Each row is a point on a landscape with many peaks, with its height.
A climber steps from a point to the highest of its 4 nearest points, and stops where none of them is higher. Distance is the straight distance between rows; heights are no part of it.
lonir: [5 5 -27 6 -15 43 26 12 -12 26 -33 -19 -26 -34 -4 41 -13 6 -1 47 -26 -21 11 -19]  h=433
rov: [0 14 -37 -8 20 48 22 -26 -3 27 -36 -18 -18 -27 11 44 -20 2 -13 39 7 -6 28 3]  h=312
Mapu: [-1 2 -5 26 -45 7 19 45 -10 24 -30 4 -11 -10 -35 -16 16 5 25 -11 -12 -29 4 -24]  h=347
mulu: [-2 9 -17 5 -16 41 22 16 -23 26 -22 -19 -24 -25 -7 20 -17 4 0 30 -23 -13 13 -12]  h=438
mem: [-7 3 26 -18 49 -2 -1 -41 3 -17 24 10 -12 5 33 12 -14 -3 -12 -13 -2 1 3 14]  h=21
Sar: [-11 1 11 -17 47 -14 -12 -36 12 -19 34 1 -13 5 31 -4 -7 -3 -5 -24 0 5 -8 3]  h=273
dib: [4 10 -6 3 -11 29 -2 4 -23 20 -3 -6 -9 -6 -13 5 -19 -8 -19 24 -17 -12 9 20]  h=449
ged: [-3 4 -12 34 -43 8 22 45 -17 34 -26 -3 -18 -18 -25 -7 21 12 20 -8 -22 -34 10 -38]  h=366
tafem: [-2 -2 9 42 -64 -13 -9 55 8 8 -33 22 30 3 -38 -17 39 0 42 -17 13 -17 8 -28]  h=217
Zav: [4 7 -21 3 -14 37 18 3 -22 24 -19 -18 -24 -25 -2 25 -17 3 -10 30 -15 -14 6 8]  h=436
daf: [-11 14 -20 -19 30 43 16 -48 -20 21 -35 0 -16 -15 21 36 -20 -9 -9 26 17 -8 37 11]  h=311
lenim: [-9 0 24 -20 55 -9 -3 -39 7 -25 32 8 -11 10 36 9 -8 4 -4 -26 -6 9 -5 1]  h=88
lonar: [4 5 -24 6 -16 46 32 22 6 35 -43 -25 -16 -29 6 45 -9 12 -2 52 -32 -39 10 -33]  h=428
Nifiv: [-13 -4 0 -21 51 -16 -14 -32 3 -33 41 -2 -10 10 25 -28 -8 13 8 -41 16 23 -15 -1]  h=547
nul: [10 -4 5 17 -23 -8 4 27 8 -5 -2 4 10 4 -30 -17 3 -1 -12 9 0 -1 -11 11]  h=352
komok: [5 10 11 0 20 8 -3 -16 3 0 20 11 2 9 9 5 -4 -5 -20 1 -7 -7 5 29]  h=462
nena: [16 -7 11 19 -34 -17 1 44 7 -1 -15 9 16 11 -44 -25 18 1 4 7 3 -11 -13 -4]  h=445
Ketap: [8 0 6 4 -20 21 2 10 -16 14 2 8 -5 -5 -26 -8 -8 0 -17 17 -13 -15 3 11]  h=440
dok: [8 9 -32 5 6 51 34 -4 0 25 -43 -27 -21 -30 9 50 -25 6 -20 61 -11 -19 16 -7]  h=409
palu: [19 -18 -11 11 -32 -46 -23 37 18 -14 18 -25 22 22 -8 -31 21 -7 23 -12 17 51 -29 1]  h=499
Vonid: [7 2 1 24 -43 0 13 36 -8 15 -15 7 -2 -6 -44 -20 8 4 4 5 -12 -17 5 -9]  h=348
gek: [6 5 8 5 -10 17 1 13 -10 13 3 5 1 6 -13 -9 -3 -6 -26 11 -7 -4 -2 25]  h=448
bafi: [-2 0 -2 19 -38 17 20 43 -17 21 -20 1 -16 -17 -37 -13 11 7 14 -3 -12 -22 0 -18]  h=320
lilef: [-9 -4 -16 -18 18 -39 -40 -27 16 -24 41 -10 7 10 18 -46 -3 1 13 -36 26 32 -19 9]  h=588
riv: [-4 -3 -15 -16 10 -38 -43 -13 15 -21 42 -17 14 20 26 -42 4 2 14 -36 33 37 -21 11]  h=585
pov: [-11 -12 18 -20 53 -12 -4 -44 -3 -33 42 -1 -17 3 31 -11 -15 9 7 -33 4 27 -9 -11]  h=168
mebom: [2 -7 7 24 -48 -14 3 45 12 -2 -22 15 14 0 -47 -20 33 7 20 -8 2 -12 1 -18]  h=415
pupu: [-12 8 -10 -13 36 -31 -29 -32 14 -29 44 -12 -3 13 23 -35 -5 6 8 -36 18 29 -14 0]  h=590
ganu: [-5 2 -18 18 -29 29 34 38 -9 30 -37 -19 -19 -28 -7 38 11 10 10 27 -35 -51 8 -49]  h=417
Zoza: [12 2 3 8 1 -11 3 20 17 -3 16 4 6 18 -11 -19 3 -5 -22 0 -2 2 -11 24]  h=665
Fota: [-11 12 0 -17 27 32 7 -54 -19 16 -18 5 -7 -11 23 39 -20 -6 -14 20 3 -5 32 15]  h=444
giko: [3 -3 11 18 -37 -4 10 36 -1 6 -17 11 3 -3 -45 -29 11 3 9 0 -2 -13 -4 -3]  h=404
Tef: [2 11 -15 -7 3 39 -2 -13 -18 18 -11 -8 -15 -14 1 21 -19 -7 -17 25 -1 -9 24 20]  h=418
zofa: [-3 11 15 -16 29 21 1 -38 -7 5 10 21 -4 2 20 21 -9 -9 -18 4 -3 -13 11 26]  h=568
vob: [-19 9 2 -34 44 21 13 -62 -25 9 -23 23 2 -8 21 42 -18 -2 -11 13 18 -7 23 12]  h=571
luris: [3 3 -15 14 -23 35 10 16 -23 25 -15 -16 -22 -19 -12 4 -17 0 -9 28 -13 -10 12 4]  h=443
moga: [14 2 4 11 -17 -2 1 23 5 2 6 6 0 10 -31 -20 6 -7 -16 13 -4 -6 -6 20]  h=439
Dum: [-3 -3 13 -16 34 -10 -5 -22 16 -15 28 3 -9 9 29 -6 -2 -4 -15 -15 -7 5 -8 25]  h=611
Nepez: [-5 10 -21 9 -17 35 37 24 2 30 -56 -26 -6 -32 -3 50 2 10 -5 61 -33 -47 5 -45]  h=416
Rup: [-15 2 2 -10 37 -13 -6 -20 20 -20 28 -1 -10 13 32 -15 -3 2 -5 -21 -1 7 -8 10]  h=421
fud: [-4 4 -13 17 -35 28 35 33 -14 33 -31 -19 -20 -23 -11 22 3 11 11 17 -28 -40 3 -35]  h=408
rudu: [-2 5 -18 23 -42 16 36 46 -11 32 -30 -7 -22 -24 -19 15 17 11 19 0 -34 -40 2 -42]  h=391
pobe: [24 -16 8 16 -29 -40 -6 48 27 -15 7 -6 26 21 -23 -20 31 2 19 2 10 28 -25 -10]  h=470
fik: [-6 4 -4 -9 29 -26 -23 -10 25 -21 40 -12 -6 17 23 -31 3 -1 1 -32 5 22 -23 11]  h=604
peb: [-8 -1 -1 -15 40 -21 -14 -34 15 -28 38 2 -12 10 28 -16 -6 1 2 -33 8 16 -11 8]  h=521
roza: [16 -8 -10 2 -6 -43 -23 18 29 -10 22 -20 13 22 3 -31 15 -4 2 -12 16 29 -24 12]  h=520
Lefu: [-2 -4 -22 -22 0 -49 -54 -23 8 -25 43 -17 31 23 24 -47 -2 1 17 -41 24 38 -21 0]  h=587
Vano: [13 -7 8 11 -21 -26 -3 38 25 -16 11 -2 17 17 -24 -24 13 -8 -5 -1 5 11 -21 6]  h=437
Gadam: [0 -5 -23 -8 3 -38 -36 4 20 -12 33 -24 14 26 20 -40 4 -3 13 -23 18 42 -25 13]  h=575
bofud: [10 4 8 13 -27 7 1 27 -11 7 -6 8 1 -1 -36 -16 -1 -2 -8 16 -10 -10 2 6]  h=370
paku: [7 -17 15 30 -49 -33 -7 56 26 -11 -9 7 36 9 -35 -9 36 0 28 -1 8 7 -12 -24]  h=454
Foto: [13 -10 -22 0 -15 -41 -20 31 31 -15 25 -20 21 24 2 -26 10 -3 8 -5 11 34 -31 6]  h=492
losu: [10 -16 -21 -3 -12 -43 -32 15 16 -13 34 -27 16 25 11 -34 11 -5 18 -23 22 50 -21 11]  h=552
fol: [11 7 0 -3 17 -16 -7 5 26 -2 31 2 0 22 17 -16 5 -9 -18 -8 3 6 -17 23]  h=434
Dimit: [-10 -19 31 -41 63 7 20 -67 -21 -26 -3 22 0 -4 28 46 -16 4 -13 2 10 14 13 -14]  h=631
Mufe: [-9 10 -2 -3 9 35 -1 -30 -17 17 -6 4 -10 -10 9 26 -15 -7 -19 14 0 -5 25 26]  h=420
Bevuk: [-5 8 6 42 -62 -24 -19 51 14 7 -33 26 39 7 -32 -9 45 -1 43 -29 10 -18 11 -26]  h=152
lud: [-10 6 12 -27 39 18 6 -59 -19 10 -6 16 1 -4 24 35 -16 -3 -16 4 4 -7 16 17]  h=605
zel: [19 -20 -2 19 -33 -44 -15 48 28 -22 13 -10 23 25 -11 -26 28 0 21 -7 14 47 -29 -3]  h=478
bava: [7 -6 17 52 -73 -34 -30 51 31 -6 -25 14 48 7 -24 3 48 -1 53 -23 6 -7 0 -32]  h=405
lagiz: [-22 -10 25 -39 53 20 13 -60 -21 -5 -10 18 0 -5 29 45 -19 -5 -14 7 9 2 24 4]  h=653
tes: [-1 5 -8 21 -42 19 24 36 -26 24 -25 -6 -25 -23 -30 4 4 5 5 19 -24 -25 1 -16]  h=371
lalat: [-11 -7 25 -26 53 -5 6 -45 -5 -24 22 15 -19 4 33 14 -15 -7 -5 -13 -1 5 2 2]  h=19
rotet: [1 5 -27 6 -19 36 22 21 -18 23 -35 -21 -19 -32 -10 27 -13 9 -1 37 -23 -21 11 -14]  h=435
Fop: [-6 2 -12 -24 5 -42 -58 -40 -6 -35 52 -6 42 20 21 -49 -9 11 16 -50 28 42 -21 -6]  h=649
toneg: [-16 -5 -1 -42 58 19 17 -71 -29 2 -35 19 8 -20 23 42 -25 -6 -15 15 21 -5 28 -3]  h=514
gov: [-5 1 3 35 -57 -14 1 43 4 13 -33 8 12 -3 -39 -24 34 6 34 -21 3 -25 9 -22]  h=369
vabof: [-9 10 2 -20 22 30 6 -39 -20 18 -13 7 -4 -8 17 31 -18 -15 -16 11 0 -10 24 26]  h=498
reli: [-11 2 31 -22 50 3 6 -47 -12 -14 10 18 -6 1 34 32 -18 -3 -13 -5 -6 1 13 10]  h=15
monof: [6 -1 -4 13 -27 31 11 20 -22 14 -15 -5 -17 -13 -25 -3 -2 3 -5 19 -15 -13 4 5]  h=427
Pof: [9 12 14 0 9 14 -4 -16 -3 8 13 12 -1 8 2 1 -10 -10 -26 3 -7 -13 5 26]  h=458
rozer: [1 16 -24 -8 8 49 11 -28 -10 24 -21 -11 -15 -23 14 30 -22 -1 -18 32 1 -6 26 18]  h=303
Mibom: [14 -3 9 23 -38 -26 -2 40 24 -6 -13 6 23 13 -32 -25 26 -4 8 -5 6 7 -15 -9]  h=463
tev: [11 -16 16 30 -55 -36 -17 51 33 -8 -15 10 36 14 -29 -6 41 2 40 -16 8 14 -15 -26]  h=446
bovo: [-18 -7 31 -35 62 -7 13 -54 -13 -24 24 15 -20 6 35 26 -20 10 -1 -10 -6 13 4 -11]  h=14
tofak: [-9 -13 27 -31 67 -3 10 -49 -18 -34 30 8 -19 2 36 21 -17 9 -11 -21 3 23 6 -14]  h=7
pak: [-2 5 10 -4 8 21 0 -15 -10 8 5 9 1 3 5 13 -14 -12 -22 13 -12 -12 9 33]  h=455
Gik: [17 -6 -10 7 -2 -38 -9 24 24 -17 18 -6 12 23 0 -28 10 -5 -3 -3 10 24 -24 15]  h=447
rema: [-14 -18 24 -50 69 7 26 -74 -30 -16 -21 25 2 -11 20 44 -27 6 -21 14 23 3 14 -11]  h=586
foru: [-9 0 -1 -21 31 -32 -36 -45 -1 -46 45 -4 6 4 18 -49 -23 10 10 -51 28 30 -13 -12]  h=584
vira: [6 3 11 -1 8 7 -4 6 3 2 13 5 -2 12 0 -4 -8 -8 -28 5 -14 -6 1 27]  h=452
gup: [5 9 4 7 -3 16 -2 0 -10 17 2 9 -5 0 -4 0 -9 -13 -23 19 -6 -7 4 33]  h=453
Vefo: [3 6 7 -5 24 1 -8 -6 15 -8 20 9 -2 17 18 -6 -2 -5 -21 -9 0 1 -9 21]  h=485
refu: [9 -10 19 35 -59 -33 -12 56 18 -9 -23 19 35 2 -29 -6 42 -1 39 -16 13 -2 0 -25]  h=413

Where does a climber stop that starts at each point below?
rotet -> Dum
Zav -> Dum
bafi -> Dum
Vano -> fik
zel -> fik
mulu -> Dum
tofak -> fik
Foto -> fik

Call two points neighbours if one is among the 4 nearest of the other. Go from one point of each pair to the other, from neighbour to neighbour, staying as high as possible. Name the lowest point that can't be avoided.
Fop and Dum -> Gik
Dum and lagiz -> komok
lagiz and Zoza -> vira
fik and Fop -> lilef
